Points on a hilly landscape, in no order, each with its height.
A ball rolls from a point to the lowest of its 2 nearest points, and stops where none of them is lower. Distance is the straight distance between rows; heights are no part of it.
q_784 h=1.81: [106 139 126  98 158 116 117 135 112 160 165 145 171 157 151 128 131 175
 111  94 172  95 102  84 130 185 118 127]
q_336 h=3.41: [146 144 153 175 107 123 119 102 133 123 100 115 125 110 129 122 107 112
 131 191 128 114 141 152 154 116 136 114]
q_937 h=4.73: [111 121 137  85 154  86 118  70 187 156 121 120 119  98 161 198 183 110
 126  98 186 128  95 157 168  81 143 173]
q_117 h=7.31: [141 142 164  82 111 138 117 104 130 166  81 125 173 123 111 192 166  96
 100  87 146 108 124 145 130  63 110 133]
q_932 h=2.25: [111  90 145 117 113 132 165 139  94 169 112 140 139 118 121 179 148 146
 102 117 152 124 113 151 137 110 128 127]
q_892 h=3.17: [159 148  98 159 142 134 100 115 138 113 124 136 147 136 105  84  81 138
 133 184 107 105 168 129 116 161 122  87]
q_414 h=6.81: [127 113 129 132 107 190 134 111 117 125 141 150 110 126  98 124  90 133
 139 115  84 140 111 144 101 110 111 138]
q_441 h=3.29: [114  69 135 118 123 186 163 149  79 149 148 153 138 131  99 124 104 166
 144  98  88 136 112 141  95 170 115 120]
q_67 h=5.11: [105 138 148 102  96 102 168 120 134 153 127 129  84  95 144 113 158 116
 115  99 144 136 133 123 175  94 107 156]
q_862 h=1.15: [117 111 134 145 120 125 117 103 142 101 150 141 113 148 119 180 133 135
 115 126 112 141  93 153 118  77 159 150]
q_934 h=5.02: [139  96  64 147 155 121 137 134 162  88 154 105 147 128  71  57  77 163
 159 150  73 140 159 138 126 189 124 103]
q_791 h=6.12: [131 155 155  94 115  91 132 129 115 144 128 150 130 129 134 133 158 108
  90 103 156 118 156  89 130 107 110 125]
q_540 h=0.37: [147 121 141  86 132 136 128 145 117 141 134 146 181 139 111 108 170 170
 142  71 149 103  90 101  72 161 107 134]
q_946 h=4.11: [153 113 109 150 108 110 113 158 112  77 101 126 128 127 109 104 135  78
 120 152 107 164 184 115  93  89 160 111]
q_278 h=4.52: [135 159 140 120 179 100  95  73 175 156 111 101 158 163 169 211 144 155
 126 135 189  86  84 162 165 140 164 143]
q_501 h=4.59: [166 182 178 155 115  79  80 120 134 103  75 104 121  98 184  81 145  55
 122 193 152 114 196 101 170 108 121 114]
q_318 h=2.66: [ 91 157 133  82 129  98 142 133 121 151 178 151 112 135 144  90 139 153
 115  93 146 131 134  71 145 157  83 138]
q_889 h=4.97: [ 90 116 131  86 132  83 173 131 140 156 154 130  86 107 145 155 178 133
 110  80 155 149 117 115 162 116 121 163]
q_979 h=2.23: [ 96 106 141 139 147 172 129 143  83 138 187 164 131 175 130 170 107 155
 118  98  97 135  98 112 108 149 121 127]
q_335 h=5.36: [151 124  94  79 115 110 109 138 154  86 100 103 136 128 119  76 159 107
 137  78 141 153 142  79  52 116 138 140]
q_225 h=4.34: [172 179 170 170 118 102  80 134 133 113  86 120 140 106 161  79 116  64
 126 228 129  96 201 118 162 128 123  89]
q_8 h=1.35: [122 150 135 133 122 149 118  81 141 146 121 122 135 123 121 128  93 156
 136 146 145 107  92 147 139 139 118 130]
q_350 h=1.74: [145 176 144 179 135  91  86  49 200  83 135 111 109 132 162 115 124 108
 152 172 128 122 114 136 159 113 148 153]
q_726 h=3.48: [ 80  84 142 105 167 149 153 173  81 165 192 138 141 159 161 182 163 162
 120  44 150 124  71  99 116 171 129 142]
q_507 h=2.00: [ 82 118 142 181 129 106 158 124 130 128 159 103  77 107 178 108 116 122
 117 156 131 140 112 146 221 155 127 141]
q_197 h=1.14: [117 162 158 176 131  98 118  67 166 112 129  99 106 112 175 146 135 110
 131 166 151 114 107 153 194 107 145 155]
q_734 h=5.16: [159 142  91  85 110  89 114 137 157  93  69 102 133 111 145  81 160  92
 132 111 165 144 149  90  84 105 149 146]
q_807 h=3.94: [125  94  99 128 164  88 149 125 152 126 136 107 158 144 147 161 132 189
 126 135 170  99 108 161 132 172 165 138]
q_991 h=2.32: [136 169 124 132 129  76  92  73 183  89 136 110 118 131 163  86 121 111
 123 151 137 127 133 111 130 122 138 145]
q_541 h=2.27: [110 146 121  87 133  89 141 131 124 158 153 135 144 129 142  93 132 164
 120 118 167 108 147  93 149 180 109 128]
q_656 h=4.32: [158 109  69 158 157 130 134 126 173  95 150 109 153 147  71  92  82 196
 169 156  90 102 124 151 104 200 132 113]
q_216 h=1.33: [102 143 143  79 148 135 111 121 128 172 160 147 164 148 136 130 149 171
 128  67 161  96  82  95 107 156  97 143]
q_607 h=6.01: [154 159 145  78 104  99 127 139 131 132 105 131 128 116 119 145 181  82
  94  93 156 135 154  90 111  61 111 128]
q_396 h=7.37: [176 160 168  91 122 113  82  95 150 146  61 115 179 130 135 194 171  78
 112 111 167 122 141 128 121  53 134 137]
q_580 h=3.01: [102 102 129 149 128 103 149 118 128 106 156 133  84 117 133 108 119 125
 116 131 102 158 123 134 147 122 135 146]
q_848 h=3.87: [163 136  43 125 137 140  94 164 136  87  72  98 166 119  98  27  90 109
 159 168 115 133 197 103  96 178 125  79]
q_354 h=4.63: [154  99 127 152 110 110 132 148 113  92 124 132 154 139 100 149 130 132
 116 156 110 139 164 140  98 108 156 110]
q_144 h=5.81: [125 117 127 103  96 162 156 126 128 113 121 134  72  86 114  55 106 105
 157 118  67 180 131 125 122 118  98 144]
q_90 h=2.21: [ 94 105 150 156 129 118 140 104 133 111 168 138  88 129 145 163 130 113
 109 128 103 157 110 156 161  80 146 159]
q_603 h=3.03: [111 127 108 169 143 161 143 125 104 156 141 126 117 135 128 135  70 174
 137 172 133 103 103 150 165 181 125  98]
q_618 h=2.95: [108 127 146 105 137 157 121  80 152 157 125 121 135 141 124 187 142 144
 130  91 151 113  55 178 131  94 140 163]
q_417 h=3.43: [ 82 100 140  92 139 152 155 111 132 168 151 133 113 127 137 191 155 139
 118  62 140 132  73 148 125 100 124 155]
q_409 h=5.33: [117 125 144  81  86 136 179 126 133 130 122 137  71  94 117  94 142 112
 131 105 109 157 130 123 136  93 100 151]
q_160 h=2.02: [142 149 137 146 100 161 111 158  95 138  95 153 117  90  98  89 110  77
 127 165  95 140 172 117 114  97 103  90]
q_741 h=7.43: [197 158 140 113 136 113  68  88 160 108  70  99 172 157 143 185 154  99
 122 142 155 119 136 135 102  71 173 128]
q_873 h=3.02: [ 89 111 142  97 146 168 149 152  82 164 189 159 136 160 134 161 134 158
 132  49 123 123  76 109 107 160 112 131]
q_953 h=4.56: [150 157  61 119 133 133  83 139 157 102 127 115 163 119 106  15  86 127
 156 169 113 132 195  91 115 180  92  95]
q_700 h=3.77: [130 106 119 172 123 103 128 117 156  84 152 113  90 108 121  67 101 109
 125 158  77 167 148 133 150 117 127 136]
q_36 h=1.53: [ 95 106 159 173 116  88 172 129 127 136 132 105  88  92 170 139 143 118
 106 155 156 139 125 155 220 123 137 145]
q_480 h=3.92: [ 87 102 133 108 122 156 186 146 100 142 164 158  62 119 127 101 101 125
 126  95  61 178 125 126 154 135 100 149]
q_860 h=6.41: [139 115 113 147 105 182 118 107 138 106 122 139  93 103  97  87  90 103
 148 141  74 153 126 133 104  98 107 118]
q_498 h=0.64: [150 174 145 160  96 175  76 144 104 123  64 134 113  92 128  89 121  36
 129 175 108 138 171 111 109  78 109  96]
q_712 h=3.28: [ 91 103 144  69 107 153 196 149  93 144 169 170  89 127 124 117 132 136
 142  70  85 162 120 111 125 144  98 154]
q_229 h=1.86: [110 107 156 139 119 128 143 129 104 166 114 117 139 109 142 225 148 128
  95 135 166 129 120 162 184  83 139 136]
q_732 h=0.91: [137  99 118  95 104 160 154 173  85 110 118 147 106 113  73  70 131 109
 158  96  58 170 170  94  74 150 114 110]
q_871 h=7.22: [130 125 173  85  92 174 136 117 115 159 104 138 150 125 106 174 149  99
 119  71 128 128 101 154 103  66 101 142]
q_900 h=2.94: [169 162 145 175 114 138  94  80 148 111  95 120 144 136 120 163 115 118
 130 176 128 112 125 161 124  92 151 123]
q_727 h=7.05: [127 120 150  95  96 185 146 121 102 137 115 155 118 114 104 129 117 108
 141  82  95 132 104 142  87  90  98 134]
q_660 h=2.55: [ 89 130 117 179 137 129 146 123 118 150 158 116 102 122 167 127  81 149
 128 166 140 123 112 150 199 166 135 111]
q_489 h=0.38: [ 99 155 149 146 129 139 130  73 143 148 125 116 110 112 154 150 111 135
 137 139 149 123  82 162 187 115 129 147]
q_876 h=3.73: [132  84 117 131 146 124 151 144 119 143 126 116 165 147 116 183 137 191
 124 126 161 107 101 168 117 161 156 127]
q_471 h=0.92: [120 103 156 203 107  96 154 151 106 126 124 115 119 106 147 158 136 118
 103 193 146 122 151 178 208 116 148 125]
q_609 h=3.55: [150 140 125 155 102 111 102 162 119  79  93 118  91 122 127  95 149  54
 108 143 106 170 167 100 108  64 139 126]
q_922 h=3.04: [168 114  79 119 134 130 107 157 128  93 107 116 178 129  92  53 119 136
 146 134 109 123 163 104  69 184 128  93]
q_671 h=1.28: [113 129 138 149 141 152 122 135  90 144 163 159 141 149 118 152 104 152
 107 124 119 108 128 118 117 139 125 100]
q_250 h=2.26: [148 146 147 156 122 134  88  75 159 103 123 114 145 160 126 208 133 117
 120 149 131 140 100 158 129  62 166 149]
q_943 h=4.10: [141  84 119 149 141 189 121 159  91 127 159 168 156 146  66 124 105 167
 157 129  76 124 122 122  72 170 119  96]
q_927 h=4.60: [ 89  97 109 137 143 153 172 140 106 126 190 151  86 124 122  84  79 149
 140 120  68 160 137 120 165 180 104 124]
q_730 h=4.84: [ 95 106 133  78 144  79 154 107 165 153 134 130 102  94 148 185 192 115
 112  81 173 144  99 142 148  84 130 181]
q_176 h=4.29: [134 159 100 144 190  79 117  98 181 128 146  93 144 176 175 165 113 179
 147 167 173  72 103 162 154 192 176 139]
q_249 h=4.72: [157  83 108 166 126 151 129 157 101 111 140 143 160 155  73 157 109 186
 141 164  88 122 139 160  84 157 150 103]
q_847 h=4.01: [158 147  91 157 150 116  98 145 126 108 140 136 152 134 109  48  82 119
 135 195  94 122 205 111 126 172 113  71]
q_244 h=4.64: [112 151 144 114 163  77 106  58 187 142 126 111 136 130 179 186 158 129
 119 124 181 105 103 145 171  97 158 161]
q_513 h=3.56: [ 56 150 126 111 144 167 128 118 110 166 194 131  99 145 172 141 101 141
 126  85 144 133  66 114 160 153 108 138]
q_915 h=2.93: [133 147 124 168 127  88 109  97 170  85 139 113 104 120 143  64 112 112
 123 167 113 137 152 111 152 120 118 127]
q_561 h=2.92: [125 111 122 138 157 181 122 124 135 147 150 138 140 153 105 142 110 197
 152 110 121 103  58 155  92 167 133 131]
q_418 h=5.86: [145 138 128  89  91 116 143 153 124 112 110 135 100 113 115 116 183  85
 118  75 126 154 152  82  86  67 117 134]
q_348 h=5.00: [170 157  93 106 115  91 109 161 132 100  42  90 137 107 154  72 145  70
 127 140 170 141 189  80  99 119 137 122]
q_930 h=2.62: [100  84 134 110 116 158 185 150  80 162 132 139 131 118 116 164 125 167
 123  93 133 125 103 149 132 151 121 129]
q_319 h=2.79: [136 158 108 162 107 139  86 200  95  86  67 118  77 104 125  67 140  24
 129 149 114 165 181  82 114  81 132 124]
q_906 h=4.41: [164 164 134 131 194  97 107  98 188 144 120  89 164 192 174 226 129 180
 140 171 182  63  91 163 147 169 186 142]
q_768 h=5.65: [154 121 100  84 103 123 139 186 113  95  95 122 105 128 110  98 174  80
 133  72 125 163 166  77  51  95 126 138]
q_567 h=3.96: [175 163 145 205 114 123  84 124 136 102  85 119 132 111 135  90 106  76
 142 220 115 113 180 143 156 120 126  98]
q_903 h=1.48: [145 104 151 148 109  88 168 144 108 146  91 120 142  96 140 182 147 128
  95 167 160 124 157 163 170  99 146 123]
q_57 h=3.75: [ 64 115 146  56 142 147 160 144 129 183 168 144  99 123 149 204 170 129
 113  34 149 138  74 128 151 107 108 165]
q_823 h=4.96: [136  86 113 180 119 119 148 164  96 107 141 136 151 146 102 156 106 165
 122 175 106 140 155 166 134 140 160 104]
q_127 h=5.15: [108 101  91 155 148 130 151 132 124 115 180 134 119 130  99  78  77 165
 141 147  84 140 145 132 145 182 119 111]
q_2 h=3.81: [ 76  97 138  67 150 133 165 170  91 184 169 141 137 139 154 216 187 137
 107  38 168 126  89 106 137 132 107 137]
q_963 h=2.22: [120 137 137 127 136 182 114  96 135 157 134 135 125 142 117 159 105 168
 138 114 124 100  57 167 115 137 124 137]
q_248 h=2.54: [122  99 133  74  95 155 186 159  91 144 142 165 112 118  90  92 137 132
 155  70  84 156 135  99  91 150  96 139]
q_447 h=3.47: [131 111 117 161 132 149 142 130 108 152 119 117 155 155 113 172  99 186
 132 161 142  94 104 178 133 162 150 108]
q_895 h=1.44: [173  99 126 108 134 129 124 154 115 118 105 129 197 144 104 124 162 158
 140  97 137 112 118 125  50 157 146 123]
q_436 h=2.31: [150 148 129 166 133 131  96 115 122 124 137 152 154 155 115 138  95 154
 117 168 110  99 148 121 120 146 131  87]
q_222 h=2.18: [175 116 111 129 133 118 106 150 139  94 104 123 188 151 104  99 132 158
 132 132 127 106 141 117  58 164 143 111]
q_212 h=2.85: [139 142 126 126 103 177 105 169  81 131 105 160 131 117  78  80 119  81
 140 135  89 137 179 101  76 115 105  90]
q_75 h=1.94: [143 178 122 162 111 143  59 170 108 101  73 126 103 104 138  60 122  30
 136 174 109 146 189  80 109  86 116  99]
q_453 h=3.10: [ 61 170 148  83 127 132 154 133 110 172 182 145  95 136 161 136 133 127
 103  71 149 129  99  85 164 137  85 135]
q_97 h=3.60: [144 108 101 149 148 146 129 119 157 111 144 128 147 147 101 122  93 183
 153 134 107 109  92 155  95 174 144 130]
q_314 h=4.82: [164 186 131 117 110  82  97 157 137  99  72 100 114 106 162  57 153  65
 120 162 154 139 202  76 138 105 122 120]
q_481 h=4.14: [117 116  82 151 186  92 138 126 176 117 159  91 140 172 145 179 126 193
 142 153 162  92  79 177 142 188 186 146]

For each start below, name the point where the ball stops.
q_453 => q_540
q_607 => q_862
q_314 => q_862
q_127 => q_732
q_953 => q_540
q_414 => q_471
q_937 => q_471
q_249 => q_471

Call two points neighbours if one is among the 2 nearest of the other. Go from one point of each pair to the other, from neighbour to neighbour, staying as low as possible. Name the highest point that can't be avoided.
q_471, q_540 => q_127
q_671, q_862 => q_2
q_732, q_471 => q_823
q_489, q_862 => q_700
q_732, q_498 => q_212
q_540, q_671 => q_513
